Each row is a point on a landscape with many peaks, with its height.
A climber steps from a point to whichever of its 3 nearest points has the largest rise for the distance, and stops where none of them is higher. Distance is the straight distance between rows; heights are no part of it.
megu (h 201):   9   3   6   0 -10 -10  -3   4  -7 -23   0   9  -3  -1   3 -11   0  -2   2  -7   2
Vemag (h 543):  -4  -7   0  -3   4   7  -2  -6  14   5   7   4   5  -2 -21  13   1  22 -22   8   7
femiz (h 18):   9   7   4  -4  -7   1  -1  -5  -1 -11  -2   7  -1   1   1  -5  -4   2  -4   2   1
zab (h 307):   2  -2   4  19   0  -6  -4  14   6 -28   7  -9 -15 -15 -18   9   3  14 -18 -15  -5
tove (h 711):  4  9  2 -6 -5  1  1  0 -4 -1 -5  2  1  8  0 -7  0 -3 10 -4  1
tob (h 204): -15  -1 -14   2   4  16   2  -7  -1  35  -6 -15   2   9  21  11   4 -14  15  13  -9
vedi (h 597):  -7   6 -13  -6  -5   6   6  -1  -3   8  -6  -4  -2   9  10  -3   2 -13  16   3  -7
Vuput (h 480):   2  -1   4   8  -3   1 -10  -1  10 -14   6  -2  -6  -5 -12   7   4  15 -19   2  -6
daba (h 22):   1   4   4  -2  -2   7  -6  -5   7  -4   5   4   0  -2  -9   6  -2  20 -13   2   1
nur (h 80):  1  4  7 -6 -5  1 -5 -2  1 -7  3  3 -4  3 -4  1 -5  8 -9  2  2
fedad (h 468):  -9  -6   4 -14  10  12   2  -6  15  32  -4  -1  15   6  -2  10  -2   6   8   7   3
bobo (h 511):  -3  -2   2 -12   5  10  -3  -6  10  14   2   4  10   7  -8   5  -3  11  -3   3   4
sifom (h 1):   9   9   2  -2  -8  -4   0   3  -6 -14  -2   5  -1   4   1 -10   0  -7   1  -5   0
nesad (h 17):   4  -1   5  -8   5  11  -5  -5   7   3   4   6   1   3 -10   6  -5  12  -8   4   5
senev (h 324): -15   7 -16   3   3   8   8  -5  -7  16  -7  -9  -1  11  19   3   2 -16  16   8  -8
Fikoz (h 546):   6  -4   6  12  -4  -7  -7   8   1 -25   9  -2 -12  -7  -5   3   1  14 -13  -8  -9
sudof (h 554):  -2   7  -7  -8  -6   1   5   3  -7   3  -4  -2   0   5   8  -6  -3 -12  17  -1  -3
bapu (h 322):  -8 -17   9 -13  15   6   3 -11  19  34  -3   6  23   5 -10  11  -2  21 -15   8  10
dif (h 154):  13   1   7  10  -4 -16  -1   5 -15 -29   0   8  -8  -4   3  -9  -4  -6  -5 -10   1
kapa (h 134):  3  6  3 -5 -5  3 -5 -3  0 -6  0  4  1  7 -3  0 -3  8 -7  1  3
tigap (h 580):   7  -5   5  21  -3 -16 -11  14  -8 -34  10  -1 -13 -13  -4  -2  -2  11 -16 -18  -4
veka (h 512):   3  -1   3   3  -4   2  -8   0   6 -17   5   1  -3  -3  -9   7  -3  14 -15   1  -2
bez (h 298):   2   4   7 -13  -4   6  -3  -4   5   4  -2   6   0   7  -3  -1  -5   6  -4   5   2
tuzu (h 523): -11  -8   4 -13  10   8  -1  -7  15  25   2   5  12   5 -11   8  -5  13 -13  10   8
merok (h 428):  -3  -7   1   5   5   2  -4  -1  15  -1   7  -2   0  -6 -22  18   5  21 -21   2   1
Bime (h 600):  -5   7 -16   6  -4  -9  12   6 -12  -1  -9  -4  -3   3  16 -12   2 -20  18  -1  -7
rede (h 33):  12   7   6   2  -9 -12   1   5 -11 -17  -2   7  -4  -3   3 -13   0  -8   6  -3   2
gire (h 509):  10  12  -3  -2  -7 -12   3   2  -8 -13  -7   5  -3  -2   6 -12   3 -17  16  -4   0
kufum (h 479):   7  -4   5  14  -7 -14  -6   7 -15 -30   9   6  -6  -7   2  -6  -4   0 -11 -11  -2
lolof (h 607):   8   6 -11   5  -5 -14  10   6 -14 -11  -7  -3  -6  -1  12 -15   5 -19  16  -5  -2
mifes (h 213): -12  -4 -12   5   8  19   5 -15   8  40  -1 -13   6   9  23  12   5 -13  12  19  -4
duge (h 422):   3   0   1  14  -5  -2  -3   9   9 -21   8  -5  -9  -7 -11  11   4  15 -20  -6  -2
vezu (h 444):  -8 -17   7  -7  13   8  -1  -8  20  26   1   7  16   4 -13   8   0  21 -18   8   9
val (h 493):  13   1  -3   6  -8 -18   4   9 -25 -28  -2  11  -5 -12   0 -17   4 -25   5  -7   4
Vipep (h 155): -18   1 -18  11   0  13   4  -2  -2  23  -4  -9   0  10  22   4   4 -18  19  13 -12
gunez (h 245): -12  -3  -7  -2   7  12   2  -5   4  31  -4 -13   3   7  12   9   2 -14  18  11  -2
vined (h 373):  -2   5   0 -11  -4   9   3  -1  -1  14  -6  -4   2   7   3   2   0  -8  14   3  -1
Roter (h 247): -9  4  0 -9  6 11  3 -4  1 24 -2 -8  0 11  5  5 -1 -4 17  7 -2
dod (h 617):   2   9 -12   1  -8  -9  10   2 -13  -6  -6   0  -6   3   9 -15   3 -19  18  -6  -2
Segi (h 472):  -1  -1   5   6   0   3  -7   1  11 -14   8   0  -2  -2 -11   7  -1  19 -20   0  -1
mato (h 565):  12   1  -6   7  -4 -17   4   8 -20 -21  -4   8  -8 -10   3 -17   2 -23  13  -7   3
Dovi (h 212): -15   6  -5  -8   7  12   0  -1   2  26  -5 -10   1  10  11   5   4 -11  16   8  -2
benez (h 414): -10  -7   1  -7  12  17   3  -8  11  40  -5  -9  14   2   7  13   7  -4  12  12   3
defe (h 290): -11   1   3 -11   5  14   2  -4   8  27   0  -8   6   8   0   5   0   0   9   9   3
Dufa (h 441):  -3  -7  -1   4   3   6  -4  -2  13  -6   8   1   0  -5 -16  17   2  21 -18   1   2
Guva (h 334):   9   3   3   8  -7 -14  -2   5 -10 -28   2   4  -5  -7   0  -8  -3   2 -10 -10   0
sut (h 531):   4   0   5   7  -3  -2  -5   1   3 -21   6   0  -6  -1  -9   1   0  14 -16  -6  -1
Nep (h 443):  -5   0   6 -16   6   9  -1  -7   9  21  -3   0   9   8  -4   5  -3   8   2   5   4
Gibav (h 220):  2  6  6 -9 -5  4 -1  1  0  4 -1  4  6  6 -1 -2 -7  0  3  2 -1
Vomap (h 292): -16  -7  -3  -3   9  15   3  -6   8  41  -4 -13   7   8  12  12   3  -8  14  10  -4
sobe (h 208):  14  -5   1  13  -3 -21  -3   6 -19 -32   3   7  -7 -14   4 -19  -3  -7  -9 -14  -3
vog (h 646):  -1  10 -11   0  -3  -3   8   0  -6   5  -5  -3  -1   4   9 -12   6 -16  17  -3  -5
fut (h 551):  -9 -13   3  -7  11   6   1  -7  19  22   3   4  13   0 -16  13  -1  24 -17  10   5
kibi (h 541):   7  -1   4  11  -2  -6  -9   1  -2 -26   3   1  -4  -6  -5   0  -1  11 -16  -6  -4
kudep (h 588):  13  -2   3   8   0 -20   0  10 -23 -29  -1  13  -8 -13   6 -15   0 -11  -3 -11   1
razi (h 255): -6  2  0 -7  5 12  4 -5  7 23 -2 -5  8  6  4  2 -2 -6 13  6  1
puv (h 576):  -7  -8   7 -16   6  11  -4 -11  10  13   2   4   7   3 -11   6  -5  16 -11   7   7
kiliz (h 346): -12  -7   0  -8  11  15   4  -5  10  32  -5  -9  10   5   3  11  -1  -6  14   8   0
Pir (h 632):   9  -7   4  17  -3 -16  -8  13 -12 -35   6   2 -13 -14   3  -9  -1   0 -17 -15  -1
nulez (h 257): -13 -12  -8   1  10  18   2  -7   7  44  -3 -15   7   3  19  13   5 -10  13  12  -5
Foraz (h 378):  -2  -2   0   2   0   1  -6   0   9 -16   9  -2  -5 -14 -15  12   1  22 -22   2  -3
Ruga (h 42):  11   5   2   2  -7  -8  -2   3  -6 -17   1   6  -2  -1   4  -8  -3  -6  -2  -4   1
Bubip (h 266):  -5   5   4 -14   3   8  -2  -1   4  14   0  -6  10   6   1   3  -6   0  10   3   1
siz (h 563):  11   2  -6   9  -3 -18   7  10 -29 -28  -5  10  -8 -15   4 -19   3 -28   7 -10   8
fef (h 494):  12   3  -1   1  -5 -17   9   7 -17 -20  -6   6  -8  -3   3 -12   2 -16   8  -9   5
Fim (h 559):  -7   6 -20   7  -4   3   8  -2  -6  11  -4  -8  -6   5  21  -3   4 -18  17   7 -11
tet (h 281): -2  3  2 -9 -4  4  0 -1  2  7 -3 -2  4  8 -3 -4 -4 -4  7  3  0
vuzek (h 495):   8   3   4   3  -4  -3  -4   1   0 -16   8   6  -7  -3  -1  -1   1  10  -9  -5   1
lom (h 425):  11   6  -3  -4  -9  -7   4   7 -10  -7  -5   4  -2   4   8 -13  -2 -11  13  -8   4
bired (h 239):  -2  -4   0  13   2  -2  -8   1  13 -11  11  -8  -8  -9 -16  12   2  23 -20  -6  -3
Neni (h 579):   8   3  -7   6  -7 -18   9   6 -21 -17  -5   1  -6  -5   4 -19   8 -25  18  -8   0
raz (h 415):  -9 -12  11 -14  16  12  -1  -7  16  36   0  -1  20   5  -6   8   0   9   0   7  10
regu (h 590):  11   7  -6   5  -2 -15   7   4 -15 -14  -8   4  -8  -7   7 -17   5 -21  10  -8   1
vatif (h 431):  -5  -8  10 -11  13  11   3  -8  15  28   0  -1  18   3  -8   9  -1  10  -2   7   9
Murok (h 43):  0  0  6 -5 -4  3 -5 -8  7 -3  5  3  1  0 -6  4 -1 12 -8  4  2
nazal (h 407): -10   5 -16   3  -2  10   6  -4  -3  18  -4 -11  -2   6  16   4   4 -12  20   7  -7
vib (h 549):   9  -3   5  14  -4  -7  -5   5  -3 -24  10   0  -8  -7  -3   2   1  15 -15  -9  -5
Piveb (h 471):  -5  10  -3  -7  -6   3   3   4   0  11  -2  -3   1   9   5  -4  -2 -11  17   4  -3
fibez (h 289):  14   3   4   5  -3 -19   1   4 -16 -25  -4  10  -6  -7   5 -13  -5 -15   5 -10   4
pepud (h 649):  -7 -11  10 -14  14  14   3  -3  14  41  -4  -3  18   8   0  10   1   4  11   5   3
vusob (h 612):  -5  -7   8  -9   6   9   3  -9  14  13  -1   6  12  -1 -14  12  -4  22 -16   9   8
Kesup (h 613):   3   6   4 -12  -2   6  -2  -4   4   4  -3   3   3   4  -6  -1  -3   1   4   3   2
nukab (h 621):  10   1  -6   9  -1 -24   8   9 -23 -19  -6   8  -8 -11   5 -23   6 -30  16 -10   4
zaz (h 19):  -3  -3   7  -3   2   4  -6  -7  10  -2   6   5  -2  -2 -14   5  -2  18 -15   8  -1
Biv (h 712):  -2   9 -14   2  -5   2   6   0  -8   8  -8  -6  -4  11  17  -8   3 -18  19   3  -5
zitek (h 285): -15   1 -12   0   4  13   3  -5   0  30  -5 -11  -2   7  15   5   1 -10  18  10  -6
Mikiv (h 206):   3  -6   3  27   0 -15  -4  21   5 -29  13 -11 -13 -18 -15   7   0  14 -15 -23  -9
kov (h 562):   6  -5   4  20  -2 -11  -5  10   0 -30  10  -2  -9 -15  -4   3  -2  12 -20 -13  -3
fino (h 637):  10   3   7  -1  -9  -7  -4   3  -1 -21   4   8  -3  -5   2  -5  -7   5  -6  -7   1
zimi (h 582):  -6 -10   3  -9   8   4  -2 -10  16  15   0   4  12   0 -15  16   3  21 -20   7   7
temev (h 125):  13  -1   6   5  -4 -21  -1   7 -15 -28   3   6  -7  -7   5 -14   2  -7  -8 -11  -1
Zul (h 376):  -2   7   7 -11   0  10   0  -3   6  14  -3   4   5   8  -7   3  -2   4   2   4   7

Where does a climber stop that starts at each point below?
Foraz -> Pir
Segi -> Pir
Roter -> pepud
razi -> pepud
bired -> Pir
duge -> Pir
